Points on a hilly landscape, in no order, each with its height.
A ball rolls from a point to whichever of its 2 nearest points has the largest drop for the distance, and stops where none of them is lower. Distance is the straight distance between rows; heights are no part of it.
Q43 height 480: [127  73 163 190 133 121 106 179 129 107 135 106 178 135 148 166 142 137
 197 181 131 134 139 130  62 126]
Q291 height 598: [ 94 163  68 132 144 160 152 152 108 143 132 110 178 124  70 141 116 153
 125 106 126 161 124  87  90 132]
Q282 height 244: [115  91 183 126 101 111 164 117 138 167  47 103 113 114  89 109 107 159
  90  70 130 116 121  84 130 101]
Q214 height 469: [153 104 167 136 109 133 132  40 113 124 134 127 126 143 145 109 123  87
 131 123 115 119 145 156 196  75]
Q176 height 659: [110 168 132 177 143 105 105  99 112  84 175  84 156 121 182 143  96 114
 168 151 112 116 145 152 112 108]
Q6 height 753: [156 115 137 127 129 124 154 158 145 106 152 168  94  98 155 129 153 125
 165 120 168 155 119 171 120 136]
Q208 height 263: [122  85  99 125 137 159 114 122 154 188 103 129 136 157  80 140 161 151
  79 143 112 135 113  69 142 119]
Q116 height 295: [102 149 125  96 123 118 124 152 145 156  85 115 106 123 104 116  98 152
  79  91 126 121 106  73 135 146]
Q675 height 476: [132  57 113 127 116 142 113 202 124 111 124 131 105 154 119 144 167 110
 156 128 128 147 143 125 140 141]
Q39 height 154: [166  93  58 136 140 164 115  56 142 153 165 148 136 149  90 146 187 121
 120 173 109 157  99 127 165 114]
Q737 height 715: [124 110 146  70 133 178 120 162 101 118 119 210  93  92 107 105 116  81
 143 135 166 154 131 139 170 193]
Q23 height 766: [123  46 113 105 136 180 125 169 141 151 104 178 113 120 104 132 157 139
 114 158 163 168 131 125 132 176]
Q28 height 565: [ 76  80 119 137 119 145 100 203  79  79  97 110 116 139  96 137  85 104
 160  96 132 141 179 108 158 161]
Q613 height 636: [ 80 154  83 129 143 134 134 189 130 128 117 100 144  97 146 144 112 185
 123 123 169 160 150 135  53 174]
Q247 height 264: [130 162 189 135 101 116 171 180 125 108  95 136 128  76 144 118  96 136
 158 103 141 105 117 154  77 121]
Q663 height 296: [160 134 122 129 130  91 108  96 175 167 155 111 152 191 160 142 180 158
  84 184  83  80 112 115 124 107]
Q193 height 686: [112 150 151  75 133 174 124 188  92 113 118 200 111  83 101 100  94  95
 150 129 148 147 123 108 145 205]
Q904 height 624: [111 166 115 139 122 127 160 203 125 112 120 108 162  89 141 142 107 175
 151 108 157 140 131 149  24 153]
Q149 height 164: [133 186 109 126 134  95 111 118 153 127 160  98 121 145 185 136 124 134
 101 125 106 103 112 124 126  99]
Q862 height 738: [139 119 148 109 137 134 137 127 128 100 150 161  78  94 168 107 133 100
 150 126 166 149 142 177 154 157]
Q502 height 614: [115 184 126 136 125 135 169 169 123 135 108 114 184  86 109 139 102 161
 136 129 131 125  91 120  28 141]
Q695 height 794: [124 124  38 135 165 158 100  83 137 131 172 114 117 106 135 135 145 126
 116 159 141 162 131 140 132 141]
Q860 height 202: [141 135 136  91  97  93 112  97 132 140 121 108  93 185 171 106 118 122
  67 122  86  80 131 104 198 114]
Q556 height 319: [119  63 134 117 128 156 124 115 135 179  74 129 125 154  68 116 144 130
  80 119 116 132 123  78 161 113]
Q223 height 679: [144 135 106 154 143 114  92  89 132  89 186  95 113 125 196 127 123  98
 147 163 117 120 137 157 140 129]
Q497 height 192: [127  98 117  90 114 151 125 107 106 138 112 128  86 148 107  98 122  95
  96  83 128 131 148 119 217 112]
Q330 height 664: [ 97 168  74 110 140 118 125 180 135  96 160 137  70  99 163 141 131 133
 152  84 169 172 169 155 101 171]
Q12 height 365: [102 141 123 119 128 120 168  86 136 148 101 108  84  94 153 108 111 166
  95  54 180 146 170 168 143 104]
Q531 height 514: [129  85 116 188 135 146 110 169 121  87 165 118 158 110 130 162 135 125
 191 166 145 167 138 140  80 137]
Q96 height 581: [110 158 134 138 128 140 145 122 113 145 113 122 169 131  64 133 119 136
 127 112 117 135 113  89 109 108]
Q768 height 185: [135  82  55 130 151 186 107  92 141 173 132 151 143 135  76 152 171 132
 101 173 114 154 104 101 152 127]
Q147 height 121: [127 169 142 134 139  87 104 158 150 131 126  94 126 124 192 135 107 145
 113 143 116  89 110 123 106 124]
Q297 height 549: [107 117  90 175 147 161 124 130 105 117 161 117 192 106  95 154 128 134
 170 161 134 167 131 126  90 138]
Q289 height 127: [105 202 169 162 108  80 149 122 101  77 106 131 178 158  61 155  94 117
 155  90  89  90 117 117  74 101]
Q466 height 308: [116  74 125 137 130 152 157 102 113 123 113 141  96  97 114 112 136 122
 139  83 180 176 174 169 156 108]
Q786 height 320: [103 138 145  90 120 125 144 145 147 175  65 126 113  93  98 106 108 172
  62 100 136 118  86  66 102 168]
Q717 height 378: [148  97 146 171 123 115 177 141 163 157 104 116 140  96 139 149 156 179
 129 104 160 131 126 150  71  66]
Q179 height 91: [107 172 164 157 100  75 141 139 110 103  92 109 153 173  67 155 100 132
 146  68  85  99 123  94  99  83]
Q324 height 324: [194 144 128 127 102  94 159 136 141 100 187 148 103 163 118 123 192 109
 150 100  94 127 112 155 161  81]
Q412 height 865: [160 145 184 118 117 110 112 199 125  94 136 166 121 152 147 125 138  95
 170 152 110 109  97 133 131 137]
Q284 height 651: [ 91 164  46 113 158 128 121 180 145 133 147 114 107 109 147 151 129 167
 113 104 155 160 143 125  84 166]
Q410 height 376: [165 153 172 146 115  79 143 106 170 161 111 129 158 154 137 143 157 154
 119 126  91  77  95 128  72  75]
Q200 height 393: [174 126 174 149 110 106 160 139 163 149 115 142 140 130 130 134 161 143
 145 126 124 111 103 144  95  80]
Q597 height 819: [163  79  71 123 136 125 113 132 156 122 158 103  74 139 161 123 195 131
 120 157 128 141 133 156 144 155]
Q425 height 539: [155 115 108 118 126 160 113  44  92  89 178 147  97 112 120 108 124  40
 156 126 123 154 148 168 201 108]
Q375 height 188: [104 105 152 151 104 104 142 152 119 140  68  85 120 158  94 131 107 149
 120  52 117 119 149  83 143  82]
Q431 height 265: [174 111  78 127 114 118 127 141 129  97 176 119  83 173 111 123 194 103
 143 100  95 140 136 141 182 108]
Q802 height 756: [113 135 161  98 132 127 127 142 113 107 116 147  87  93 175 100  94 107
 138 117 167 122 151 155 162 165]
Q373 height 769: [117 164 161  79 121 111 126 142 109 105 105 146  67  92 175  95  50 109
 116  94 159 106 154 147 179 170]
Q312 height 125: [131 101 114  89 105 125 110 102 120 141 106 108  84 166 141 102 115 109
  74  99 101 107 147 106 218 123]
Q933 height 175: [105 154 159 124 137  99 109 195 134 117 102 105 116 118 183 128  90 142
 130 149 134  95 119 125 105 163]
Q575 height 259: [122  91  98 110 130 158 139  92 119 118 126 136  76 116 112 111 144 102
 125  79 156 162 165 152 194 111]
Q321 height 588: [105 173 193 138 121 108 143  88 102 117  86 127 208 133  72 122  88 125
 132 158 105  93  90 100  79 148]
Q682 height 167: [152 167 177 153 109  70 130 182 153 108 120 106 131 141 186 150 132 139
 156 134 109  75 106 141  73 103]
Q803 height 414: [160  97 155 156 109 114 144 212 148 133 129 148 143 133 115 154 165 145
 174 128 130 129 115 131  76 100]
Q190 height 276: [151 130 144 106 106 101 102  97 116  99 152 105  99 161 193 111 114  91
 113 142  93  87 140 143 201 127]
Q873 height 780: [113 157  43 142 179 171 138  81 131 141 175 122 151  70 140 136 129 160
 122 153 159 173 124 144  99 159]
Q174 height 380: [122 119 155 151 148 124 109  88 132 151 114 148 183 187  80 154 141 137
 114 167  90  90 109  93  98 107]
Q522 height 346: [113 113 126 143 114 124 185 116 121 130 102 117  96 102 118 123 126 155
 131  36 179 167 175 164 128  78]
Q311 height 254: [177 151  94 117 137 103 111  89 179 167 179 131 141 160 171 137 174 146
  82 189  97 107  89 126 124 118]
Q959 height 613: [ 95 176 189 155 130 101 118 104  97 108 102 105 192 148 124 129  63 121
 146 165 101  85 127 116 108 139]
Q143 height 745: [108  71 128  83 135 180 121 142 116 141  94 183  86  98 109 107 135 109
 122 141 173 178 161 145 163 193]
Q651 height 475: [103 181 104 101 150 157 113  87 106 131 156 132 141  82 151 106  87 120
 108 141 141 135 133 134 148 156]
Q27 height 347: [127  81 143 165 148 142 103 114 143 169 111 149 188 168  79 155 161 142
 136 188  98 119 117  91 102 125]
Q11 height 535: [128 172 158 114 138 154 118  99 107 128 147 183 172 124  90 115 106  99
 133 164 114 127  92 117 137 134]
Q922 height 876: [136 172 209 123 107  92 107 183 110  81 121 157 127 157 134 131  96  84
 173 143  97  88 104 121 125 135]
Q285 height 142: [120 142 156 139  88  78 146 164 125 114  78  95  99 154 100 133  93 133
 134  41  97 107 136 101 136  82]
Q308 height 453: [ 97 177 100  79 144 154 106  83 116 141 131 126 112  98 155  95  62 119
  72 129 137 114 138 117 176 169]
Q196 height 615: [ 69 114 108  95 131 159 107 197  92 115  92 136 103 123 100 125  81 125
 123 106 150 150 170 105 144 200]
Q833 height 332: [112 119 202 144 127  88 121  58 121 137  86 136 171 182  91 132 115 131
 110 133  90  71 117  93 115  99]
Q883 height 287: [111 116 204 137 104  96 130  90 131 157  57 105 147 143  92 119 104 145
  93 108  98  86 112  73 120 113]
Q237 height 328: [149 143 177  88 104 117 110  84 104 125 139 146 101 133 186  89  84  76
 101 146 115  90 129 136 204 134]
Q945 height 564: [114 175 162 135 124 143 150 103  99 120 117 159 186 130  51 121 103 110
 144 127 117 130 103 109 112 117]
Q335 height 184: [178  96  64 146 121 125 115  82 121  90 188  96  88 160 120 120 183  94
 145 145  97 141 141 159 174 103]
Q892 height 211: [140 167  84 103 143 123 117  85 168 166 160 118 125 131 182 126 141 148
  59 151 113 111  91 119 135 117]
Q854 height 441: [137  43 181 188 132 126 116 135 128 139 117 116 175 147 138 155 150 137
 182 174 122 119 146 133  98 109]
Q159 height 641: [ 99 183 148 176 147 102 109  92  95  92 154  92 196 145 142 149  88 120
 168 160 105 108 140 139 105 115]
Q811 height 382: [129  70 173 146 116 135 136 111 122 152  90 133 139 172  80 124 148 122
 130 118 112 121 140 102 163  84]
Q41 height 834: [147 102  92 100 134 121  94 171 150 123 148 119  93 149 164 122 177 121
 112 174 112 126 126 132 157 172]
Q404 height 364: [124 103 130 163 115 129 176 133 138 146 107 111 129  97 109 134 135 171
 132  67 167 155 150 148  90  68]
Q704 height 717: [165 130 116  98 138 118 138  95 150 126 174 137  71 104 206  95 143 113
 115 134 160 130 134 183 161 148]
Q353 height 390: [100 128 110 125 145 136 138 106 136 149 115  99 109 110 152 115 113 154
  95  94 161 134 153 141 148 121]
Q946 height 768: [128 203  84 124 138 132 174 117 143 142 151 134 127  71 139 132 131 169
 126  83 158 149 115 155  80 108]
Q384 height 230: [111 124 191 117 108 106 134 227 132 111  83 131 112  94 162 125  94 148
 146 124 153 109 125 143  68 171]
Q684 height 440: [163  48 162 137 108 138 129 217 137 120 123 163 127 138 108 147 165 124
 168 139 145 147 128 125 106 131]
Q21 height 650: [ 83 160  90  83 151 167 105 178  89 115 132 153 117 102 104 121  82 114
 133 115 143 148 147 104 139 209]
Q251 height 763: [160 159 111 129 134 129 168 144 159 137 154 164 125  80 136 136 146 152
 146 125 162 150  95 159  88 114]
Q914 height 851: [141 136 131 104 132 122  94 191 139 114 145 152 119 152 146 126 151 102
 139 172 107 113  97 112 136 160]
Q674 height 84: [182 107  81 132 122 146 118  53 134 119 183 138 126 158 110 132 179  98
 126 162  99 146 110 142 173  98]
Q377 height 582: [ 88 167  57 142 160 168 126 139 100 133 157 104 199 119  93 142 113 143
 145 146 128 159 129 103  87 157]
Q40 height 772: [111 203  58 114 165 151 169  97 128 149 160 122 155  67 140 131 118 178
 118 119 165 163 120 149  69 154]
Q142 height 806: [134  99  40 134 149 131 112 102 152 125 158  96  85 131 148 142 172 134
 113 131 142 159 140 148 138 132]
Q171 height 779: [122  88  94 118 150 162 136 144 152 168 117 158 121 104 122 134 159 161
 105 152 167 165 128 134 109 156]
Q671 height 504: [139 126 140 121 122 155 113  16  88 107 170 134 130 109 143 105 106  61
 129 141 119 137 150 156 195  95]
Q541 height 340: [154 118 147 129 122  81 119 121 167 166 117 100 143 195 148 135 164 160
 105 151  88  76 117  99 111 104]
Q566 height 516: [110  46 122 133 114 165  95 202  88  95 111 127 121 163  83 151 130  94
 169 110 126 157 156 108 148 141]
Q807 height 398: [149  32 151 176 133 141 118 129 149 169 110 126 169 164 112 159 188 148
 162 179 119 114 138 117 102 107]
Q573 height 502: [124 177 145 123 137 131 113 110 110 115 151 144 151 107 144 116  94 104
 135 154 122 118 112 129 140 133]
Q893 height 363: [192 123 132 148 100  85 156  79 147 106 187 113 109 161 144 117 184 121
 144 105 100 119 131 174 162  58]
Q424 height 426: [140 101 169 136 120 138 123  90 125 139 120 137 136 158 112 119 138 104
 132 136 114 120 129 127 174  96]
Q925 height 701: [176 136 109 117 127 122 117  75 142 113 193 137 104 108 197 102 144  95
 115 169 136 122 112 172 161 134]
Q630 height 603: [115 192 158 145 117 112 156 134 120 130  86 104 210 113  76 139  98 139
 134 141 104 101  88 102  36 145]
Q876 height 428: [ 97 137  96  76 143 143 113  93 131 157 106 123  80 108 164 100  96 141
  52 108 157 135 154 126 178 160]

Where does a ball stop that starts at each point below?
Q914 => Q862
Q556 => Q674
Q873 => Q862
Q96 => Q522
Q330 => Q321
Q377 => Q27
Q143 => Q147
Q28 => Q147
Q704 => Q321
Q284 => Q321
Q308 => Q522
Q200 => Q147
Q174 => Q179
Q786 => Q179
